A landscape with many valleys, sampled at points; each row gives a point and its height.
From any point a ball rolls to the lowest of the 2 points nearest to it. It stops when none of these is lower. Distance is the straight distance between rows; heights are no part of it.
doz: [ -4  16  14  10   6   8   6  -4   2   2  10  25 -20  20  -1  12  11 -19
 -15  14]  (h 3.66)
kotad: [  0   1  11   4 -33 -22 -13  -7  22  -4  -2  -5   1 -16   9 -25  -4  -1
 -16   9]  (h 1.67)
boko: [ 23 -22   7 -32 -27 -20  -7 -23  29 -12 -10 -19  -8 -33   3   1   8   8
   1  -7]  (h 2.76)
Sufe: [  6 -12  13   9  16  13 -18   5 -18  17 -11  -2   4  14  13   3  -8   5
   1   1]  (h 0.86)
Nofu: [-18  -3  11  -3  22  11   6 -19  -1  12  -7  -6   8  -6  -4   8  -4  -4
   9 -11]  (h 5.95)
Livu: [  2   5  10 -12 -16 -14  26  -8  35 -10   0   2 -13 -10   3 -14   4 -24
  -1   4]  (h 3.34)
sus: [ -8 -15 -23 -26  15  18  18   5   9 -11  28   1 -23   0 -15   6  10 -21
   1   0]  (h 5.34)
tet: [  3 -12  -9  11   1  12 -16  15 -13  -4 -10 -23  17  18  -3 -20 -13  17
   5 -10]  (h 1.85)
kege: [ -1  -2   2 -13  19  -5   7   8   5 -14   0  -8  13   6   2  -6 -11  -1
   8   4]  (h 3.49)
tal: [  5   5  -6  28  10  12 -10  14 -26  18  -5  -6  11   5  10  18   9  30
  13 -11]  (h 4.79)
tizor: [ 15 -16 -12   1 -21 -32   2  -2  13  -7  -6  -4 -10 -17   5 -15 -20 -14
  -6  15]  (h 1.28)
vogup: [ -4 -14  -9 -18  20  17  15  -6   9  -7  16  -7  -9  -9 -18   4 -10 -20
   7  -1]  (h 4.75)
femu: [  1   3  -1 -19  -1  16  -1  14   6 -22  17 -10  -2   8   5  16 -13 -17
   6   1]  (h 6.81)
lar: [-2 19 -1 26  1 -6 18  3 -4 20  8 26 -9  3 -6  1  5 16 -4 15]  (h 4.22)
tolem: [-10  18  12  -3   9  11 -10 -15  -3  -4   1   9   0  11  -2  31   7 -17
   4 -10]  (h 2.44)
bezo: [-13 -11   8   5  -3 -10   2  -2  -7  19 -25  -8  16  20   8  -4   1  37
  -1 -18]  (h 4.21)
kebe: [  6   0  -6  -2   6  11 -12  18  -6 -18  -5 -17  20  13  -3 -19  -3   3
   6  -9]  (h 2.35)
moz: [-11   1 -20   0   4  24  -9   1 -19 -10   1 -21  19 -12 -17 -12  -1 -10
   8 -16]  (h 2.59)
bir: [  2 -13  -5  26   1  27 -18  12 -28  11 -14 -30  14   6  11 -11  12  27
   3 -20]  (h 2.12)
Zelak: [  4 -11   3   2  13 -16  -5   7 -10   2 -15  -4  13  11   7  -3 -15  30
   0   9]  (h 1.32)
rek: [ 15  12  -7   2 -27 -36   3   8  12  -8  -1  10  -3  -7   6  -8  -9   1
  -6  18]  (h 6.09)
Vulu: [-20  13  -1   3  -4  -9  10 -14  -5  13   4  12   1 -20  -4  16  -7   1
  -7  11]  (h 1.25)
tufis: [-11  -2   2  19 -14 -26 -14 -17  -7  13  -4   3   5 -29   4  -9  -4  15
 -15  17]  (h 2.98)
fori: [ -8   5  -1  -7  -4  -5  -3   3  -3   4  -6  -2  12   6   4  14 -20  14
   4   0]  (h 7.28)
mir: [  2  -7   7  -8   4   1  -3  -3   9  10 -12  -3   6  10   0  -8 -11 -11
   6 -13]  (h 4.01)
mel: [ 12  12  -1 -22   4 -11  23   4  22 -20   5   2  -5   2   5   8  15 -24
  17  -5]  (h 5.33)
Kotu: [ -1   3   2 -20   4  25   1  -8  16 -13   5 -12   3   0 -13  11  -3 -21
  14 -23]  (h 6.52)
geged: [-12 -10 -10   9   0  -4  -8   1 -21  22 -12 -10  12   0   9  25 -13  28
   5  -6]  (h 4.04)
rimi: [ 10   9  18  10 -10   6 -15   6   2  15 -16  12   4  29  11   0   2  12
   1 -10]  (h 2.54)
sek: [-16  18  14  23  18  26  -6  -7 -13  -4   1  -2   2  20   2  17  13  -7
   1  -6]  (h 2.11)
Pomo: [  8  21 -13  33  -8  35  -1  12 -25 -10   0  -6   6  -4 -12 -34  16  11
  -4  -4]  (h 2.27)
Disin: [-19  16   0   5  10  13  14  -2  -1   9   7  12  -1  11  -8  10   4 -12
   0  -2]  (h 2.16)
las: [  4   3  14 -25  -4 -15  -3 -28  20   2 -14   6   6 -21  -4   4  10   0
   2 -16]  (h 4.34)
mibob: [  5  11  11   9   3  16 -16   9  -2   5  -7   4   5  29   2  -2   3  -9
   5 -12]  (h 3.35)
bekep: [-23  -4 -13   8  19   5  25  -1  -7  11   5  -5   2   1 -16  -6 -12  -1
   4   2]  (h 4.55)
Vop: [ -1  12 -11   7 -10  29 -23  10 -27 -15  -7 -21  20  -2  -1 -14   2   8
  -1 -11]  (h 2.31)
Masut: [  2  -5  13 -14  22  23   6   2  12 -22   9  -8  -8  12   0  -4   2 -28
   3  -1]  (h 5.94)
kepe: [ -9   3 -19   0  -3  20 -19   5 -25  -3  -7 -22  26  -4  -8  -2   3   5
  11 -25]  (h 2.80)
kanid: [ -1  15 -10  21   5   3  10  16  -6   8   1   5   8  15 -12  -5  -7  14
   8  -3]  (h 5.11)
Siz: [  7 -34   7  -3  -9 -13 -14   3 -21  22 -20   2   2  19   8   0   1  27
  -9  -8]  (h 3.10)
limuk: [ 17   1  12 -15 -14 -22 -22  -7   4   1  -8  17  -2  -8  15   9  10 -12
  -8   2]  (h 6.01)
Fugop: [-17   3  -8  14  11  -5  10  -4 -16  20   0   3   5 -10   0  16 -13  10
   3   9]  (h 2.36)
noza: [ 14 -17   2 -20 -29 -33 -19 -12  13  -3 -13   0   1 -19   8 -13  11  -4
  -8  -7]  (h 2.19)
fivel: [ -9   7  -2 -10  12   8  18  -3  11  -3  11  12  -9   7 -10   3   4 -24
  -2   1]  (h 3.08)
Duk: [ 12  -8  -7   9   2  -6 -15  17 -14   3 -11  -2  14  19   4  -1 -13  37
   7  -1]  (h 0.46)
puvi: [  2   6  18 -14 -23  -6 -15 -22  22 -13  11   0  -9 -35   5   8   7 -15
  -9   9]  (h 4.59)
Remu: [21  9  0 14  4  8 -4 21 -5  4  7 16 -5 22  1 -1 -9  7  4 12]  (h 4.14)
pubir: [  2  -5   3   0  26  23   2  13  -5 -17  10  -7  -2  13  -2 -19   3 -23
   2   3]  (h 5.47)
mipo: [  7   6  -6  -9 -29 -21   3  -8  17 -16  22   4 -15 -36   6   2  13 -21
  -4  17]  (h 1.22)
deg: [ -1  -2 -10 -14   4   5  19  25   6 -15  25   7 -22  17   3   4   4 -16
  -4  19]  (h 2.30)
kuz: [ 18 -15   6 -28  11   8  10  -2  23 -18   1 -22  -3  -5   0   1  -8 -16
  17  -7]  (h 6.96)
tibo: [  3 -14 -13  14 -30 -33 -15  -8  -5   9 -19   4   2  -5   3  -5 -16  26
 -14   9]  (h 3.78)
gebuz: [ -7   5  11 -17   0 -12  -9 -24   2  10 -13  10   8 -14   1  17   3   1
   0  -8]  (h 3.95)
kolu: [ -3   2  18  -2 -17  -7 -20 -20   9   0   5   7  -4 -25   9  -5   3 -14
 -15  12]  (h 4.97)
pifi: [ -8  -3  20  11   0  -1 -10  -6 -11  27 -22   5   6  14  19  13  16  22
  -4 -12]  (h 4.02)
lek: [  2 -17 -16 -14  11  -6  20  -9  13   0   5  -7  -8 -15 -19  -3 -20 -18
   7  -2]  (h 4.18)
lib: [ -1  19  23  14  -5   4   0  -4   5   7   1  21 -10  11   8   5   1  -7
 -14  15]  (h 4.24)
zekad: [-11   7  31   4  -2   0 -11 -18  -1  18 -18   8   3   5  16  10   6   6
  -9  -3]  (h 4.44)
zeriz: [  9  -8   7 -13 -19 -16  -4 -25  24   1  -3  -3  -6 -31  -5 -12  -2 -17
  -4  -3]  (h 4.25)
Gifam: [ -8  -3   9 -12 -11   4  12 -21  19   1  15   6 -19 -25  -6   6 -11 -19
 -13  13]  (h 5.93)
pipel: [ 12  -3   8 -13 -19 -20  11 -19  35 -12   2  -9  -9 -33   0 -19  14 -18
   1   1]  (h 3.88)
koz: [ -7  14   5  17   5 -19   7  -7  -5  26 -19  12  12  -2   1  -1   7  19
   1  -4]  (h 3.33)
maza: [ -8 -22   0  10   8  15 -14   9 -27  13 -17 -24  17  15  10  -1  14  30
   3 -24]  (h 2.45)
viro: [ -4   6  -2   2 -26 -26  -9  -5  15 -21  24  -3  -2 -38   1 -11   7  -8
 -10  19]  (h 0.38)
fer: [  5 -12  18 -15  15 -13  -7 -20   2   2  -5   7  -2 -25   7   1  -5  -5
  -6  14]  (h 4.49)
Naf: [ -2  12 -18  12  -7  -5  20  17   5  10  11  16  -8  16 -13  -7 -10   2
  -3   9]  (h 3.94)
Kasag: [ -2  20  -4  -9  20   4   1  16  -4 -26   8   2  15  11  -5   4  12  -4
   8  -1]  (h 6.05)
peli: [  4  -8   2 -19   9  12  23   5  20 -19  17  -6 -23  10   3  -2   5 -32
   4   5]  (h 6.36)
sig: [ -6   5   5   7  14   5  20  15   8  -3   2  -1   4  21  -6 -23  -8   1
   0   7]  (h 3.84)
gero: [  5 -21  19 -32   0   0 -18  -6   0  -3 -11  -4   4  10  14  16  -6   5
  -1  -7]  (h 5.50)
Duvul: [ -4  -2   0 -12 -11 -29 -10 -19   0  -2  -1   6   6 -34  -2   8  -8   6
  -7  10]  (h 7.48)
pade: [  3  -3 -24   5  16   7  -8  17 -23   0   9  -4   9   0 -10   5 -11  -5
  11   2]  (h 2.81)
pano: [-15  -1 -12  -1   7  17  22  20   7  -1  19   7 -18  26 -11 -19   6  -7
 -10   7]  (h 4.16)
rokav: [-15 -17 -13  13  21   5   2  -4 -18  17 -10 -20  14  -5  -1   1 -16   9
   9  -7]  (h 5.24)
Bami: [  4  -1  -3 -14   7   1 -19   5 -12   3 -11   1  19  11   1  10   6   0
  11 -18]  (h 3.98)
Bez: [-10   1   2  13   8  -1  13  -4  -6  21   8  21 -15  -5  -3   0  -2 -12
 -13  18]  (h 5.23)
Fefe: [ -7   6   8 -17  -3   9  -2   1   8  -8   5  -4   4   5   6  19 -18  -5
   2  -1]  (h 7.07)
buk: [ -5  12  19  -4 -16  -9  11  -7  24  -4   4   9 -11  -6   6 -16   1 -17
 -14  13]  (h 2.79)
lefim: [-19   2   1  14  11  11   2   5 -17  13   3 -10   9  -2   7  21 -17  18
   4   7]  (h 3.26)
Kiz: [ 10  14   8  41   0  17   5   5  -6  26   6  16 -11  14   1   2  -3  18
   6   0]  (h 5.32)
Tovu: [  8 -22  -1  30  -6  -8  -1   5 -17  34 -17  -5   0  12  13   9  10  48
   1 -18]  (h 0.65)
lomun: [ -6   9  15  11 -21 -12   4  -7  14   6   0   7  -6  -8   3 -18 -11  -1
 -17  15]  (h 2.20)
vut: [ 11  23  -9  12   7  16   2  26  -2 -16   8   7   7  23 -13 -18  17  -7
   5  -7]  (h 3.32)
nar: [ 17   7  10  25   0 -13  -4   0  -9  20  -7  18  -2   3   7   0  -5  35
   0  11]  (h 2.82)
lukat: [ 17   0  12 -21 -13   1  21 -21  38 -17   9 -11 -23 -34  -3  11   9 -11
   3   7]  (h 7.30)
biba: [ -4   1   0  -3  11  25 -21   6 -17  -7   4  -9  12   6   1  14  -6  -6
   7  -6]  (h 6.15)
ronip: [ 24  -7 -13   2  -4 -21 -11  13  -7   9  -6  11  -1   5   5   5 -17  -3
   3  11]  (h 5.16)
nop: [  5  -9   8   3  25   6 -10  -2 -14  13  -5   7   1   2   5   6  -6 -12
   4   5]  (h 2.55)
Gekis: [ -9   7  -7  -3  20  22   0  12 -14 -15  24   8  -9  14  -7  12  10 -16
  -4   9]  (h 4.07)
gipav: [ -3   1   7  -4  22 -12  11   0  -1  -2   0  10   3  -1   1  -2  -8   2
  -2  16]  (h 4.05)
Bal: [-12   3  23  -4  -5   7  -6 -27   6   8   4   9 -10 -16   6  13  -8 -15
 -13  10]  (h 5.44)
Zabe: [-11  16  -7  32  11   9  25  11 -12  21  13  15  -8   9  -7   9   6  23
   1   8]  (h 3.75)
Naluv: [ 14   3 -12 -12  -5 -16  -2  11   0  -5   6  11  -2  -4   3  18 -13 -15
   4   8]  (h 5.48)
pok: [  4   3  -1 -22  -6 -21   9 -11  14 -12   7   6  -4 -27  -2  14  -6  -7
  -1  11]  (h 7.34)
ges: [  8  16  10 -12   7  -7  10   7  12 -23   9  16 -14  13  11  18  13 -22
  -1  13]  (h 6.08)
Vul: [ 14  19   5   5   3  -6  -8   9  -2   4  -4  25   0  15   3  13   7 -11
   1   1]  (h 4.92)
Pelok: [  6 -10  11  -2 -24 -22 -13  -3  11   6 -17   0   1   3  13 -17 -13  12
 -16   5]  (h 1.14)
guk: [-10  -9 -14 -11   4 -10  -2   2   1 -10 -13 -19  23   7  -8  -3 -21  16
  12 -13]  (h 5.02)
kes: [  8   1  -3  25   3  27 -15  17 -21  -7  -1 -18  12  12   2 -22  -6  25
   5  -2]  (h 1.09)
dorol: [-11  -5 -20  31  14  13   2   9 -23  13  -3 -23  14  -3  -5  -4  -7  14
  11  -8]  (h 5.51)
tane: [ 18  -1  17 -13 -22  -7  -7 -20  28 -23  15 -11 -18 -42  11   3  22 -17
   3  10]  (h 4.06)
lile: [-12  14   9   8  -2 -11  10 -10   8  18 -11  11   6   1  -5  -9  -4  -1
  -3  -1]  (h 2.87)
Pezib: [  7  10   5   4   1 -11 -16  -1 -11  18 -12  20   7   4   7  17   4   7
   1  -1]  (h 4.41)
numor: [ -5 -13   7 -10 -10 -21  -1 -25  16   8 -14  -5   3 -19  -2 -16 -12   1
  -6  -2]  (h 4.54)
mun: [-16  20   1   2   0   3  23  13  11  -1  17  23 -16  23  -5   1  11   2
 -14  13]  (h 4.87)
fam: [-11  -4 -23   1   9  24   4   8 -12  -5  16 -13   6  -3 -20 -12  -9 -18
   6  -7]  (h 1.72)
saro: [  9   4 -10 -11   0  16 -16  21  -8 -25  10 -11  10   6   3   7  -7 -14
   8  -2]  (h 6.55)
koze: [  9  -7   6 -29   6 -14   4 -13  20  -5 -15  -4   9  -5  -2   0   2  -5
  11 -18]  (h 4.66)
kofu: [  9 -13  -6 -19  -5 -14  21 -15  31  -5  -4 -12  -7 -20 -12  -7 -15 -13
   9  -8]  (h 3.70)
tubu: [ -1   4 -21   8   2  17  15  30   1 -10  20  -1  -7  25 -14 -25   0  -1
  -2   5]  (h 3.80)
Borun: [ 20  10   4 -12 -12 -17  -5   0  10  -5   0  16 -10  -7  15  14   3 -24
   0   9]  (h 5.78)
kuf: [-21   6  -1  -1  -7 -12  20 -10   6   4  10   9  -7 -17  -5   1 -14   2
 -16  22]  (h 1.93)
vomi: [ 19  -4   2 -30   0  -1 -11  -1  11 -14  -2  -2  -1  -3   9  26   0 -20
  14  -9]  (h 3.14)
Suval: [  2   9  -3  42  16  31  -7  14 -31   9   5 -16   4  -3  11  14  15  21
   7  -2]  (h 5.21)
zitu: [  8 -14  -2  -6 -19 -21 -18 -22  16  -9  10  -8  -5 -47  -4 -15   2 -14
  -6   7]  (h 4.57)
Kedug: [-17   4 -15   8  10   3  19   6  -8  17  20  24 -19   7 -11   7   5  -3
 -10  14]  (h 5.54)
sapa: [ 13 -14 -11  25 -20 -21 -10  -1  -7  17 -19   7  -3  12   2  -3 -17  43
  -3   0]  (h 3.50)
Sigu: [-15  16  13  26  15  14   0  -7 -13  18  -6   4   2  11   8  25  15  -1
   2 -10]  (h 3.11)
zofu: [ -3   8 -21   5   5  26   6  29 -10 -21  25   5 -13  21 -13 -23  24  -1
 -10   8]  (h 3.36)
guget: [-23  16  -5  24  13  21  18   6 -13  16  11   5  -2  11  -7  10  11   2
   1  -1]  (h 3.09)
dubi: [-10   1 -30 -10   1  28   6  15  -9 -21  24  -7  -6  -1 -20 -11  12 -27
  -2  -7]  (h 2.78)
vip: [-13  -9  12   7 -12 -23  -2 -15   0  18 -25  -3  10  -1   7 -13  -4  32
 -11  -3]  (h 4.37)
vegus: [-10   1   9  18   3   8  -1   4  -6  19 -17 -12  14  19   8  -3  -1  28
   6 -15]  (h 3.97)
ros: [ -5   2   4  20  -7 -16  -4  -6 -12  34 -19   4   8  -4  13  12   8  29
  -3  -7]  (h 3.67)
Buvos: [ 11   3  11 -27  -4  -4   9 -16  26 -11   1   1  -9 -21  -2  17  -3 -14
   5  -2]  (h 7.14)
Lub: [-18  15  15   9   2   7   5  -3   7  16 -14   0  10  15   2  -2  -5   7
   3 -12]  (h 3.45)
siga: [-18  17 -10  20  10  41  -3   6 -30 -13  18  -3  -3   5 -10   1  24  -8
  -8   1]  (h 4.33)
vaz: [ 11   8   5  30  17  34 -16  11 -27  -6   1  -5   5  11  -1 -17  18   0
   0  -1]  (h 4.46)
bepab: [ 10  -6   8 -18  20   5   2  -4   5 -11  11   5 -14  -5   4  18  -5 -26
   2  11]  (h 4.64)
gile: [ -2   1   2  17  29  31   1  16 -20 -13  11  -6   1  12  -4 -20   9  -1
  -2  12]  (h 4.98)
suvus: [  9  20 -15  17   0  28   2  25 -15 -20  13   1   3  12 -16 -32  20   2
  -3   2]  (h 2.83)
kizu: [  7   9  -2   2  10  10   5  20  -2  -8  16  12  -8  20  -3   3   0 -15
   0  12]  (h 3.22)
kif: [-11 -17   3  -1 -29 -19 -22 -22  -1  19 -13   0   4 -18   3  -7  -3   8
 -16  -6]  (h 4.19)
Fele: [ -7   3  -1  23  17  30 -15   8 -30   5   3 -13   9   2   6   9   3   3
   6  -2]  (h 5.63)
Sata: [ -3 -29   7  -5  -5   8 -18   5 -25  17 -15  -8  10  24  10   7   3  22
  -2 -17]  (h 2.84)
pep: [ -9  12   5   9   8  -1  -7 -10 -15  23 -13  11   7  -3   6  27   9   2
   5  -7]  (h 3.86)
Kuru: [  3 -10   2   5   4 -10  10  -6   5  14   3  15 -14 -10  -2 -17  -9 -23
 -11  19]  (h 4.89)
mida: [ 10  -7   1  -7   5 -10   5  -6  12  11  -6   9  -6  -5  -2 -12  -8 -28
   4  -1]  (h 4.47)
kob: [ -5  14 -12 -15  12   2  20  22   8 -26  15   0   6  13  -7  -7  12  -9
   7   1]  (h 5.82)
vav: [-14  11 -15  32  14  34   6  13 -28   6  17  -2  -4   3  -9   3  18   2
  -2   1]  (h 3.81)
badip: [ -4   1  15 -12  17  -8  11 -16   9  -1   2  12  -5 -14  -1  -1   0 -12
  -6  13]  (h 4.60)
mupov: [-10  -4   1  23  -8 -20   5 -12   0  22 -17  -3   2  -4   1 -12 -16  21
  -8   7]  (h 4.56)
Bopar: [ 12 -25   7 -38 -27 -24 -12 -17  12  -5 -14  -1   0 -15   6   5   7   7
  -6 -13]  (h 2.43)
rezov: [-10 -22  -1  -9 -18 -34  -6 -22  11  -4 -22  -9   8 -13   1 -14 -13  21
 -13  -1]  (h 4.72)
pilet: [ 21 -14  -2 -14 -21 -28  -8  -2  13  -1 -10   0  -5 -13  13  -7  -6 -15
  -1   4]  (h 1.82)
Teget: [-11  24   0   6  -8 -14  18   4   5   8  11  27  -8   1  -7   3   5   4
 -13  18]  (h 4.58)
Botav: [ -4   4 -20  16 -11 -22  21   4  12   4  -5   6   0   6 -13 -12 -22   6
  -6   9]  (h 4.23)
Kug: [  7  -3  10 -25 -11   2  32  -5  32 -21  12 -14 -25 -12   9  10  -1 -18
   8   9]  (h 6.98)
gub: [  5 -16  23 -28 -13  -3 -25 -31   7   3  -8   2  -7 -23   8  13   1  -2
 -11  -3]  (h 4.71)
Sazo: [ -5 -19  16 -24 -24 -13 -15 -13  -2  14 -19   6   6   8   7   8   6  14
 -11 -17]  (h 2.99)
buv: [-16   7  -7 -22  17  22  11   4   3 -35  27   0 -18  11  -9  19  23 -17
  -4   1]  (h 5.22)
zag: [-11 -10  -4 -22   1   5  26  -8  18  -5  21   5 -27 -14  -9   9  -9 -16
  -8  13]  (h 6.26)
pesa: [-15  16   0   8  21  22  -2  -4 -13  -4   6   2   5  10 -11  13  16 -17
   6 -11]  (h 0.45)
dudo: [  9  -9  -5  38  -2   4   3   9 -11  27 -14 -13   6  13   8  -1   5  46
  14 -24]  (h 1.20)
Nefim: [ -4   4  -7  29  -2  -8  13   4  -1  19 -10   1   3   9  -5  -7 -19  25
   4   3]  (h 4.81)
tipo: [  8   4  -1 -20  15  -9  12  -2  18  -7  -6   1   7   2  -8  -3   6 -19
  18 -14]  (h 4.95)
pim: [ -4 -23  14 -16 -22 -15 -26 -30   1   7  -5  -2   1 -31   2  -3   4   9
 -15  -4]  (h 4.39)
nanuv: [  5   2   5  24 -13 -29 -13  -7 -10  18 -12  14   5 -14   7  -9   3  34
 -11  14]  (h 3.37)
baga: [ 18 -21 -18  -8   4 -20  -7   6  -3   3  -7  -2   0   1  -1  -2 -22 -10
   6   2]  (h 4.88)
did: [  2  -2   5 -18  -1  -2  25  -1  20 -14  18   9 -34   0  10   4  18 -30
  -6  14]  (h 6.68)
deniv: [  1 -15  21 -22 -20 -24 -22 -13  -3   5 -17  11   6  -4  13  -4  17  14
 -17  -3]  (h 2.77)
nak: [  7  12  -6  47   6  28   8  12 -14  16  14  -1  -6  10  -5  -3   4  26
  13  -5]  (h 5.01)
Zago: [ -5  -5  -3  -3  -4 -24  -4  -7  -5   5  -9   1   6 -10   2  10 -21  13
  -4  11]  (h 7.42)
pon: [ -5 -11   3   1 -17 -20 -19 -15 -14  25 -18  10   3 -11   7   9   5  16
 -10  -4]  (h 4.00)
vebad: [-10 -17  16 -16   6  10 -12  -6  -6   4 -10 -15  11  11  10   5 -14  13
   1  -9]  (h 5.79)
Dadom: [  7  17 -10 -14  -3 -11  20  22  13 -18   7   4   2  13   2   5   4 -11
  10   1]  (h 5.60)
bes: [  4 -27 -13  24  -7 -12  -9   0 -14  24 -25  -7   1  14   4  -2 -18  33
   0  -6]  (h 3.16)
tib: [ -5   6 -17  -5  -2  -7  23  10   9   3  12  15  -8   6 -12  -2  -3 -14
  -2   6]  (h 3.65)
Kikad: [ -1 -16   3  -6 -26 -32 -32 -15   8  -5  -2  -2  12 -25   1 -25  22   5
 -11  -7]  (h 2.42)
temo: [-18  -9   6   7  23  10  -1  -9 -15  23 -14 -14  13  -4   8  12   0   5
   8 -15]  (h 5.57)
zura: [  5  15   3  -3 -10 -26   7   6  11  -2  -6  11   4   1   2  -2  -8   6
  -6  11]  (h 5.97)
Fibad: [ -5 -19  11  -8 -27 -34 -27 -13  -4   0 -11   5  10 -13   6 -17  21  21
 -19  -1]  (h 2.58)
sito: [  8 -15   0  27   4   5 -12   5 -19  29 -12  -5   0  11   9   0 -14  20
   4  -1]  (h 2.46)
didi: [ 21  12  -5  17   8  17  -7  26 -10  -8   9   7   3  23  -7 -15   1   4
   8   2]  (h 3.89)
bobov: [ -7 -12  -8 -13 -11 -24   2 -11  10   0 -23 -10  13   6  -5  -2 -21  18
   0 -11]  (h 4.85)
sifu: [ -6   6  -5 -18   6  27   4   2   6 -31  13 -20  11  -3 -14  -2   2 -15
   9 -14]  (h 6.18)
kope: [ 16 -13 -14  -9  -6 -23  16   3  11  -6   6   2 -17 -16   4  -5 -12 -24
   1  18]  (h 0.37)
bakur: [  9  16 -18  49  -4  33   1  14 -27   7  12 -10   4  -4  -5  -6  15  27
  12 -13]  (h 4.62)
Vapap: [  3  11  -9  29 -12  35 -10  13 -25  -6  -6 -21  16  -1  -3 -25   5  22
   2  -9]  (h 1.78)
rig: [-10  17  -8  17   8  20   0  14 -13  -2   2  -7  16  10 -10  -8   3   7
   7  -6]  (h 5.15)
Lilon: [-17  21  -9   6   4  32   3  11 -17 -19  14  -6   9   7 -13  -6  14  -5
  -2  -4]  (h 4.77)
Kisat: [ -2  14   7  -8 -20  -9   5 -10  15 -13  20  19 -22 -19   4   9  16 -26
 -14  18]  (h 2.13)
Rubu: [ -8  -3 -14  41   6   6   9   8 -17  25  -4 -17   3   0   5  11 -13  30
   8  -4]  (h 5.80)
nin: [-13  17  14  -5  -2  -2  12  -9  10  -6  15  24 -21   0   1  12  14 -17
 -20  19]  (h 2.93)
Ledu: [ -4 -13 -27  -6   9  11  10  18  -6 -15  20 -13  -3   1 -14  -7 -15 -16
   4   4]  (h 0.58)
Lod: [ 22 -14  -3 -27 -16 -15   8 -21  35 -10  -9 -18 -10 -33  -6   6  -9  -1
   9  -7]  (h 3.20)
ponus: [  2 -13   1 -11   2 -13 -11  -2  -4  14 -20   1  12  12   1  -2  -3   5
   5 -16]  (h 3.64)
tasid: [ 28 -11   6 -28 -18 -15   4  -7  21 -12  -7 -11 -12 -16  19  10   3 -18
  16  -2]  (h 3.02)
nimar: [-14  14  -4 -20  14  29   9  -5   5 -37  20  -8   0   2 -19  10  20 -16
   4 -12]  (h 5.76)
pag: [ 11   2  23   1 -16  -6 -12   4  10  10 -15   9   0  19  15  -7  -8   8
 -11   3]  (h 1.81)
rap: [  8  -8 -13  40   3  16  -5  11 -18  16 -11 -23  11   9   2 -13   3  35
  12 -22]  (h 1.69)
Fimu: [  5  -4 -25   6   4   1   3  21  -9   0  13   3  -3   7 -11   1 -23  -6
   3  11]  (h 1.83)
Noro: [ 10 -26 -16 -15   7 -13  -1 -11   7   2 -11  -9  -1 -10  -9  -3 -22 -11
   9  -8]  (h 4.61)
solef: [ 24 -18   3 -27  -6 -15 -11  -4  10  -2  -9   0  -7  -9  12   7  -5 -19
   8  -5]  (h 2.40)
Tene: [ -3   8  13  -1  -1  -6  23   6  20  -1   0   7  -7  14   4 -19  -8 -11
  -9  13]  (h 3.38)
pesu: [  5  12   9  22  16  27 -12   9 -12   1  -6   0   8  24  -3 -13  15 -10
   5 -11]  (h 3.99)
regef: [ -1   4  -1 -18   8  25 -18   0  -7 -30  -3 -19  20  -5  -6  -6  11 -10
   8 -20]  (h 6.45)
zolo: [ 19   8   4  21   5   2  -9  14 -11   9  -3  10   7  18   3   0  -4  39
  13   0]  (h 1.70)
zusak: [ 12 -10   4 -21  -6   7  18   2  25 -16   7 -15 -16  -3   7   6 -13 -25
  13   0]  (h 6.70)
pog: [  0  17   0 -17  19   9 -10   2  -4 -23   2   1  14   4  -4  19  13 -14
  14 -15]  (h 6.35)
Vevan: [  8 -11  16 -19  22   2 -11 -13   0   1  -5   3  -1  -5   7  13  -6 -14
   4   2]  (h 3.74)
Biziz: [  4 -10  -8 -27  12  13 -13  -5   2 -13  -5 -18  17  -6 -11   2  -1  -4
  17 -27]  (h 6.66)
sogok: [ -1  18   1 -18  11   6   9   5   6 -31  17   9 -11  14  -2  28  17 -23
   4   2]  (h 5.72)
gune: [-14  -1  -7 -14  16  23  16  13  10 -20  23   2 -23  28  -4 -11  23 -20
  -9   2]  (h 4.65)
napot: [  5  -3 -10  17 -17 -31   6  -3  14   5 -15   5  -4   1  -6 -25 -18   5
  -8   9]  (h 4.40)
sado: [ -9 -15 -18   3  22  -4  12  -1  -6   0  -3 -13   9  -1 -14 -10 -22   2
  10   1]  (h 4.90)
Gakav: [  2  13   7 -16   5  -5 -11 -13   5   1 -10  13   7   3   0  23   6 -14
   7 -13]  (h 3.40)
roz: [  8 -11 -17 -12   1 -16  25  18   9 -13  17   4 -22   0   5   1  -7 -15
  -2  24]  (h 1.40)
Puva: [  7  -2   5 -18  24   4  -8  12   0 -20  -6 -12  18   8   2 -12   5  -3
  11  -8]  (h 2.92)
nuref: [ 11  13  -5  -3  -5 -14   4  19  12  -7  -4   5   8  17   1  -1 -10   4
   6   1]  (h 5.81)
tize: [ -1   1  -5   7   7   9 -22  10 -25  13  -9  -4  18  10   7  15   9  14
  10 -17]  (h 4.38)
Kifes: [-15  10 -17 -14  13  24   3  16 -13 -36  28   0  -6   7 -10   6  23 -12
  -7   6]  (h 4.70)
gukik: [ -8  -5  -5   8 -23 -36 -25 -14   6  -4   0  -2  12 -29  -3 -20   7   9
 -12   7]  (h 2.63)
sori: [ 12 -18   7 -17  -8 -17 -16   9  -4   5 -19   4   8  18  11  -1  -3  18
  -2  -7]  (h 3.39)
loda: [ 10  -6  28 -31  -2  -4 -12 -18  16 -11  -9   0  -3  -5  16  17   2  -4
  -3  -3]  (h 5.14)
Vudim: [ 26  -9  13 -22 -24 -19   4 -14  26 -21  -1 -17 -14 -33  23   1  12 -10
  12   7]  (h 3.52)
beso: [-2 13 14 24 -5 10 -1  0 -4 21 -2 12 -6 11  7  6 -9  9 -5  8]  (h 4.80)
zagav: [-17  -3  -3   6  24  -1  29   7   2   7   7   4  -4  10 -12 -19  -6   0
  -5  11]  (h 4.20)
negur: [ -2  20 -14  45   4  40   9  13 -29   0  20  -3  -9  -2  -8  -3  30  21
   0  -3]  (h 4.29)
kazek: [-10   2 -28  18   9  16  14  21 -16  14  22  11 -14  14 -18  -7   3   4
  -2   6]  (h 5.85)
bop: [-16  12   3  -1 -19 -19   6 -11  10  -8  17   8  -6 -30  -6  -9   0  -3
 -17  23]  (h 1.18)
dinis: [  0  11  12 -20  -2  13   5 -17  24 -10   2   1  -8   0  -7  20  -1 -23
   6 -14]  (h 6.85)

Where does a ball stop that starts at each point below?
Gifam -> kope
guk -> Pelok
femu -> Tovu
peli -> Pelok

Call two points neighbours if one is among the 2 nearest of the other. Go from one point of each pair to the other, from neighbour to neighbour, staying as low as possible. Name the highest point that can't be avoided.
kope, kes -> Remu
Ledu, kes -> kepe
Tovu, Sufe -> bes
Kikad, Duk -> nanuv
viro, Pelok -> zitu
Vulu, viro -> kuf
